The views of a scene show one set of named points, each view turned or mirrored, shifted and resized as a whole, with a little noise and some points left out.

Scene 1
View 1
k_57: [ -9  10 -13   8   3  18  28 -42  -9  35  39  -4  -1  14  13  11]
k_88: [  4   6   5   6  -5  11  12  12  15 -12   2 -12   9  16   0   4]
k_704: [-14  26  -6  18   6  22  26 -14  -5  28   5  -1  -3  16   8  -4]
k_703: [ -1  19  13  11 -10  17  13  25  18 -17 -17  -2  13  18  -5 -10]
k_33: [  3   1  -1   0  -6  13  11  -4   9  -4  24 -10  10  19   1  10]
k_880: [  7  17  15  27 -12  15  30 -11  14   2  -7   2   9  -1   5 -10]
k_377: [ -4   6   1  -5  -1  11   3  25  11 -18   5 -15   9  27  -5   8]
k_823: [ -1  14   8   1 -17  18  12   7  14 -14   9   1  21  17  -7  -7]
k_406: [-2  3 -2 -4 -6 14 10  1  8 -3 24 -8 11 20 -1  8]
k_985: [ -7  11  -3   2   1  15  13   4   4   5  12 -10   4  22   4   7]
k_178: [  8  -8   1   2   1   5  11  -6  11  -2  26 -16   5  14   9  17]
k_764: [ 3 16  7 24  2 14 27 -4 12 10 -7 -6  1  6  8 -2]
k_557: [  6   7  11   5 -11  13  14  10  18 -16   4  -6  15  13  -3   0]
View 2
k_823: [ -2 -19   8 -11   8  -3   4   3  -4  -1  13  -7   2  16   7   5]
k_704: [ -2 -34  -1  12  -7  25   9   7  -1 -34  18 -19   2  -1  21  11]
k_985: [  1 -11   7   0  -6   5  13   5  -2  -8  15  -7  11   6   1   4]
k_764: [ -3 -22  -8  -1   5  16  -1   5  -1 -13  18 -11  -1  11  11   8]
k_406: [ -4 -11  10  -3 -13   9  22   9   0 -10   7  -9  12  12   6   3]
k_88: [  2 -10  -3  -2   6   5   0   3  -2  -1  19  -4   7   7  -3   4]
k_703: [  3 -23  -3  -8  23  -5 -16  -2  -4  -3  23  -3  -1   8   2   8]
k_377: [  8  -8   8   0   8  -6   2  -1  -3  -2  20   1  13  -1 -11   3]
k_557: [ -3 -12   5 -11   3  -1   9   6  -4   0  11  -6   5  19   3   3]
k_57: [ -8 -21   6  11 -30  33  37  14   0 -32   6 -24  10   6  23   5]
View 3
k_178: [-11  -3  -3   1   2 -13  -9   3   7   3   5  -2  -2   0  -2   1]
k_823: [  1 -11 -12  -5   9  -2 -14   0  -4  -6  -6  -2   7   5   5  14]
k_377: [ -2  -8   2 -19   3  -8  -9  -7   3  -2  -5   2   7   4   0  10]
k_764: [ 2 -8 -7  4  5  4 -5  2 -3 -8 -7 -5  6  6 -6  0]
k_985: [ -6  -4  -6  -5   3  -8 -12  -1   1  -1  -5  -1   1   0  -2   5]
k_703: [ 12 -16  -1  -6   7   5  -2   0  -6 -10  -3  -4  16  18   3  14]
k_33: [ -8  -3  -8  -3   4 -10 -13   1   3   0  -2  -2  -1  -1   0   5]
k_557: [  1 -11  -5  -4   6  -4  -8   0  -2  -3  -1  -2   8   9   2  12]
k_57: [-17   6 -19  17   2  -6 -17   9   1  -3 -12  -5 -13 -17 -12 -15]
k_880: [  6 -10 -12  15   7   7  -3  10  -7 -10  -3  -8   7  11  -2   2]
View 4
k_406: [ 17  22   6   0   5 -11   8   1  10   1 -16  -4 -14  -1   8  -5]
k_377: [  8  34 -10 -13  15 -14   6  10   2   8 -22   0   5  12  -1   9]
k_704: [  5   3  18  35  10 -21 -28   6  31  17  14  10 -11   6  12 -13]
k_557: [ 4 25 -1 -5  7 -3 14 18 11 13 -3 -9  2 -5  3 17]
k_880: [ -3   9  13  21  -4   5   3  20  25  24  26  -4   3 -12   8  18]
k_178: [ 30   7  -2  18 -18  -1   8  -7  17   1 -32  -5   3   6   3  -8]
k_57: [ 27  -6  32  39  -8 -15 -14 -14  36  -2  -2   0 -35  -9  19 -35]
k_33: [ 17  22   6   3  -1  -6   6   1  13   2 -16  -7 -13  -5   9  -4]
k_703: [-14  32  -2 -10  22 -10   2  27   7  27   9   0  12   3   0  25]
k_88: [  8  23  -3  -1   4  -6  10   9  11  13 -12  -3   5   2   3  12]

In a view up to two points have been moved. Name them for each view, in the order of its rows, or write none.
view 1 | k_985, k_764
view 2 | k_406, k_557
view 3 | k_703
view 4 | k_178
